Each row is a point on a tangle of strands that fork and nearly touch. The rows are in no order.
In the rows, zero is written as 100.
Two points are linked if the straight distance between their rows is under 119. Some points are linked to none.
J557: [140  66  66 143 153 121  78  66  85 116 100 145  81  60  95  97 123  77
 103  88  76  54 144  81 107  76 104  81]
J507: [117  82 100  79  82  89 108 103 144 110  99 139 127 128  94  79 111 141
  94  51 134  95 104  71  64  58 107  91]
J441: [ 73 139 101  95  79  93  90  81 133 111  92 110  99  90  96  47 128 139
  82  65  99 137 100  72  94  87 109  71]
J164: [103  92  68 115 130 104  86  97 128 150  67 109 129  66  93 107 111 175
 118  69  77  64  89  79 138  77  73 109]
J340: [105 150 100  35  89 114 117  85 129  84  88 110 121 108  89 142  89 141
 105 102  72 143  91  73  95 104 144  78]
J496: [121 121 129 140 115 100  87 104  56  98 105  98  80  38 108 101 126  24
  71 103 108 132 135  79  87 114 136  95]
J41: [ 81 118 144  85  93  76 116 120 147 115 102 141 157 146  95  93 105 121
 113  73 140  95 106  94  86 103 139  94]
J901: [104 119  74  84  51  93  73  97  93  89 104 104 155 130 138 126  62 123
 102 120  83 147  68  68  98  85 103  94]
J152: [ 98  40 114 111  95 115  97 102  99 119 101 109 132 103  75 127 116  86
 115  86 115  55  82 127  97  84 119 106]
J444: [ 99 100 139 118  94 107 130  87  73 102 131  89  66  50  75  88 112  70
  50 118 116 108 115 169 101 103  86  84]
J31: [103  50 140 115 103 107 103 136  74 108 107  98  49  92 104 106 116  44
  89 111 132  71 118 146  93 123 121 111]
J884: [ 87 112  98  99  91 102  88 114  93  72 159 121 102 151 103 120  94  65
  70 107 118 110  90  89 101 100  97  98]
J973: [ 71 124  84  77 127  77 115  76 130  94 108  26 134 128  99  81  44  94
  87 155 124  95  95  80 113 115  69  92]
J729: [148  73  57 148 112 111  78 102 106 116 101 120  93  37  80  85 136  77
 108  91  55  74 107  91 111  63  59 109]
J485: [112 113 108 140  95 128  98 140 118 116 145  97 112 106 114  92  76  82
  37  99 140  94  94 134 129  83  94 138]
J353: [ 71 146  98 113  96  77  71 135 131 158  81 118 131 108 134 107  88 118
  96  71 131  77  84 120 113  55  79 122]
J794: [ 78 146  75 116 108 131  83 127 125 114 135  86 129 114 107 111  47 137
  85  59 114  97 107 130 123  63  83  75]
J646: [113  78 125 112  77  66 118 109  37  48 136  77  83 107 123 104 122 103
  90 142 128 120  80 121 116 154  87  90]
J407: [105 128  95  79  98 102 101 115 106  50 144 127 111 166 109 150  73 127
  87 111  89 122  85  75 124 134 122  72]
J629: [133  91  71  87  94  96  84  86 104 122 104 134  71  69  63 103 111 101
  60  60 115  62 118  64  78  37  94 110]
J670: [ 93 131 102 120  84 122  68 122 107 154 153  88 112  98 111  84  53 120
  36  77 130 106  88 116 109  67  85  86]
J678: [ 98  92 111 170  85  88 107 109  68 142  92  82  33  52 119  76 104 100
  85 106  68  94 111 148 112 107  62  95]
J589: [ 74 162 105  83  86  53  87  97  98  93 128  91 127 160  87  77  55 108
 103 107 109  96  96  43  92 126 101  68]
J586: [ 84 130  69 112  70  90 137  65 106  42  90  72  91 134 102  64  79 115
  96 125  97 124 101  85 114 106  66  94]
J886: [127  65  91 129 118  99  82  70  40  69 104 138  97 113 125 125 136  79
  98 118  77 119 103  63  89 123 127 106]
J91: [ 80 113  94 107  93 112 100  91  64  84  77  84  82  82 101  83 122 106
 126  84  77  81  89 147  90  95  81 106]
J292: [116  61  94  64 140 120 103  79 158 108  79 142  99  87  87  97 128 117
  78 103 116  84 110  89 119  84 120 118]
J323: [ 98 119 124 143  97  86 107  66  45  94 123  81  85  41  86  67 112  48
  63 124 104 128 127 112  93 124  98  73]
J791: [ 71  95 133  98 128 115 127  84 137 109  64 105  89 125  96  84  82 119
  81  92 104 102 113 114 115 139 136 123]
J754: [ 97 117 107 112  92 120 120  98  73  57 142  74 119 107 116  86 114 109
  88 148 134 115  79 150 129 127 100  81]
J247: [122 122  77  33 109 116  88  81 137 104  77 118  82  97  63 106  93 138
 108  85  69 105 107  30  77  93 138  75]
J4: [ 69 103 101 149  82  93 118 126 125 135  66  98  91 104 133 108 102 135
 107  81 104  66  80 134 134  80  70 118]
J802: [117  45 146 136  95  92 116 135  85 136  68  77  63  40 102 103 118  75
  82  89 122  82 113 141 100 104 101 136]
J707: [ 86  45 114 122 142 116  92 116 114 128  79  97 110  83 105  92 140 110
 133  71 106  64  89 134 112 114 109 109]
J397: [120  70  82  90  82 119  95  65  49  86  81  78  87  36  85 125 129  73
  96 111  74 119 110  90  86  92 119  94]
J917: [122  53 129 110  94 107 115  96  77 109 112 111  75  49  70 111 131  59
  97 101  74  95 114 163  61  77  77  92]
J832: [114 134  62  99  50 125  70  95  77  88 108  77 139  91 120  91  82 103
  81  89  97 142  87  73  93  61  95 121]
J495: [173  48  81 104 111 107  94  88  38  82  81  73  89  32  85 130 116  60
 124 131 112 103  95  85  86  96 108 128]
J630: [ 90  93 100 106  75  63 142  92  78  37 114  85  98 157 101 109  68 110
 116 118  88 115  90  92 108 135  57  86]
J742: [ 73 146 118 119  80  87 104  70 120 112 109  97 142 110 105  42  95 145
  75 102 132 120  90 103 113 105 112  76]
J268: [ 88 156 114  91 110  88 120  86  93  65  86 104  84 130 105 100 110 122
 124 123  66 129  83  72 116 170 139  82]
J714: [125  60  85  79 140  91  99  57  42  72  55 124  76  99 116 113 120  89
 147 120  57  92 120  77  67 129 109 101]
J813: [ 75 123 102  73  92  91  80 113 135 125  59 100 128  84 119 114 125  93
 129 106 129  73  67 114 111  77 121 118]
J479: [106 169 133  69 109  60 138 122 136  94 116 130 156 153 103 118  65  99
 136 103 125 121 119 103  86 117 114 101]
J115: [107  47 138  82  94  79  96 101  50  81 133  66  35 116  99  86  76 115
 121 116 112 131 144 131  67 102  78  97]
J907: [ 71  87 136  58  85  89 114 100 108 103  69 101  96  88 116 105 136  70
 102 129 119 105  72 132  97 111 109 133]
J5: [ 97  39 120  98 126 127 132  93 129 103  78 132  82 107 107  92 108  94
  59 101 104  85 130 133 105 109 121 141]
J358: [108 105  87  67  50 109  90  93 123  93 126 123 103  84 101 102 139 116
  74  98  92 146  91  63  92  73 116  63]
J544: [116  58  85  73 109  92 110  71  99  79  40 107  68 116  97 132 107 108
 143 124  72  88  96  46  94 130 130 108]
J734: [ 72 106 111  89 166 126  95 118 140 130  93 110  89  98 112  94  92 128
  52  55 126 104 122 101 126 112 115 131]
J481: [ 64  98 106 129 123 110  67 112 122 141 105  95  87  89 119  68 110  80
  77  60 115 121 109  86 122 104  96 113]
J517: [ 93 108  84  88 101 103  46 138 119 142 112 102  81  97 116  72 119  89
  84  53 132  98  85  54  81  75 104 108]
J932: [ 73 121 140  65 106  87 162  84 124  80  79  93  89 144  85  96  63 108
  98 133 113  95 100 120 108 149 119 113]
J304: [116  92  76 119 143 125  62  92  69  91 125 137  84  92 104 108 140  47
 103  99  77  90 124  83  89  99 122  93]
J961: [ 70 125  72 148 108 105 116  88 112  69  95  85  62 126  90  55  91 108
 107  71  76  95 131  90 121 123  82  78]
J312: [ 75  79 143  51 105  80 139 110  98  59 120  98  62 142 100  98  81  86
  98 149 121  93 100 144  93 141  76  97]
J214: [120  52 120  80  95 103 124 102  52  42 113  73  74 102 120  98 116 131
 116 111 114 145 105 137  83 125  88 108]
J686: [ 91  85  86  53  85 111 107  78  92  64  97  92 105  79  94 147 119 103
  96  95  76 153  98  70 111 108 111  79]
J935: [134  67 167 123 101  77 112 122  36  89 136 101  47  91 108  94  99  39
  87 146 115 106 129 142  71 134 103  91]
J548: [103 186 138  88 106  45 143  84 119 120 120 108 138 148  83  68  67 110
 124  93 102 107 107  65  91 135 130  99]
J669: [ 84 140  95 153  83  99  85  78  78 133 104 102  72  51  99  72 106  96
  46  91  65 108 107 113 120  87  71 106]
J338: [ 71 113 101 115 100  79 121  62  98 105 103  60  91 123  82  66  65  88
  52 143 129  62  90 114 112 101  71 114]
J399: [ 82  89  59 108 116 114  84  88 109 124  47  99  67  63  90  99 117 126
 117  66  39  59 125  92 121  92  74  96]
J373: [119 116 106  52 102  85  97 110 109  75  94 134 140 125 115 163 114 134
 110 121  87 112  64  73 113 121 139  90]
J119: [ 74 108  89  93  96 114  94 114 149  92  95  87 117 116 139  88 100  88
 129 126  73 147  71 102 116 108  88  93]
J411: [121 118 113 123 104 100  46 128  83 142 120 114  77  66  95  85 116  46
  53  77 123 108 106  54  68  88 132 111]
J166: [ 80  60 108 126  69 119  94 109  71 113 136  87 106  97  70 116  95  55
 106  83  71  85  99 135  86  84  85  84]
J270: [ 95 122 104 120 102 134 105 118 128  86 139 105 108 100 125  67 128  99
  56 122 134 119  96 137 135 112 109 107]
J636: [116  55  74  76 139 117  85 118  93  66 101  93 100  94 114 126 144  71
 148 113 105 102  82  86 100 117  94 118]
J205: [115  84  91  82 134  97  85 110 156 156  90 134 123  62 104  89 131 153
  88  79 129  75  86  83 132  62  84 109]
J56: [ 82 103 115  78 141  91 102  76  65  74  74 100  97 115 106  97 109  97
 143 114  43 129  89  96  74 155 104 104]
J388: [ 92 119  97  87  89 119 129 103 120  93  64  66 117 120  86 111  61 118
 158  85  46 103 102 111  96 116 109  91]
J352: [102  84  68  95  66  97  98  83 130 106  88 133 123 107  73  98 100 112
 103  69  77  64 103  86  88  35  74  98]
J346: [ 63 138 109  82  62  71  76  98  91 102 113 132 116 147  94  96  92  81
 100  98 104  86  76  77  77  83 102 102]
J955: [ 84  97  78 125 137 121 104 101  96  70 112 116  44 116 115  91 111  57
 101  92  90 104 129 105 101 111  95  95]
J920: [109 143  68  59  86 103  67 120 113  97 100 111 171 120 121 143  62 110
 126 103 112 128 100  99  72  63 105  83]
J912: [ 69 137  91  92 111 110 120 100 120  95  93  26 106 115  93  75  41 111
 137 113  85 106  98 121 123 133  77  76]
J22: [101  64 105 146  84  93 113 119  90 160  68  89  62  51 107 129 118 115
  85  89  88  63  92 120 129  79  78 124]
J817: [ 89  76  93 103  59  89  78  92  52  88 100  78 134 116 120 125  83  91
 118 116  60 129  61  86 102 115  90  99]
J161: [150  99  92 149  94  97 117 117 109 100  87 114  75  52  88 107 118  61
  73 101  78  95  96 118  85  58  64 153]
J659: [105 169  86  81 111 104  81 131 131 118 105 101 153 129 109  96  36 132
 125  59 123 118 121 107  68  72 102  79]
J893: [ 70  65 119 111  82 104 114  96 108 111  87  93 136 153  93 119  55  89
 111  91 109  85  88 114  89  96 111 118]
J229: [102  65  87  86  81  81  96 102  56  65  82  91 145 127  87 142  98 111
 163  92  61  74  77  83  85 112  91  96]
J293: [129 113  59  34 121 117  72 103 136 119 100 114  90  77  57  88  95 144
 110  63 120  73 102  48  92  70 101  64]
J958: [ 94  75 129  91 125  91 107 101  68  90 140  61  41 119  92  60  84  94
 100 147 132  79 118 153  85 130  70  87]
J447: [ 87  69  66  85  91  96  75  87 109 111  67 104  98  95  53 107 102  89
 143  81  73  43 109  58 101  89 102  92]
J414: [146  94  77 114  90 111  97 104  95  84 116 113 103  83  82 109 118  66
  73  88 119 101  98  78  81  56  97 144]
J310: [118  94 104  91  82 101 130 118 146 108  60  88 156 118 101 143  83 125
 174 112  91  97  97 114 100 100 138  82]
J719: [ 81 147  84 165  88  82  98  90  76 127 122  72  80  94  91  68  63 103
  43 109 105  59 102 109 129  87  47 117]
J966: [144  54  77 102 103 123  81 125  54  82  93  53  70  71 116 105 120  84
 148 111  99 100  88 120  74  88  84 137]
J824: [136  95  90  55  99 101 102 109 157 104  87 123 160 101  93 132 108 144
 147 118 125  96  91  72 116  88 144  76]

A fork is a point with three links. Follow the links from the first point to the second and name the forks in between, in order.
J352, J824 | J373
J268, J791 | J714 > J304 > J352
J388, J935 | J22
J794, J5 | J791
J481, J346 | J791 > J352

Follow the links from the first point to the second, and from the first to the third. Name the last point that the two ways share.
J496, J912, J659 | J791
J955, J958, J373 | J352
J589, J481, J832 | J791
J247, J161, J411 | J352
J152, J630, J714 | J304
J813, J636, J729 | J373
J338, J161, J293 | J373

A fork is a point with three links, a tip a point with one. Leave the first point through the second and follow the links. Name the first fork or tip that comes.
J791, J932 | J901
J794, J670 | J791
J734, J481 | J152
J678, J669 | J373
J824, J310 | J22
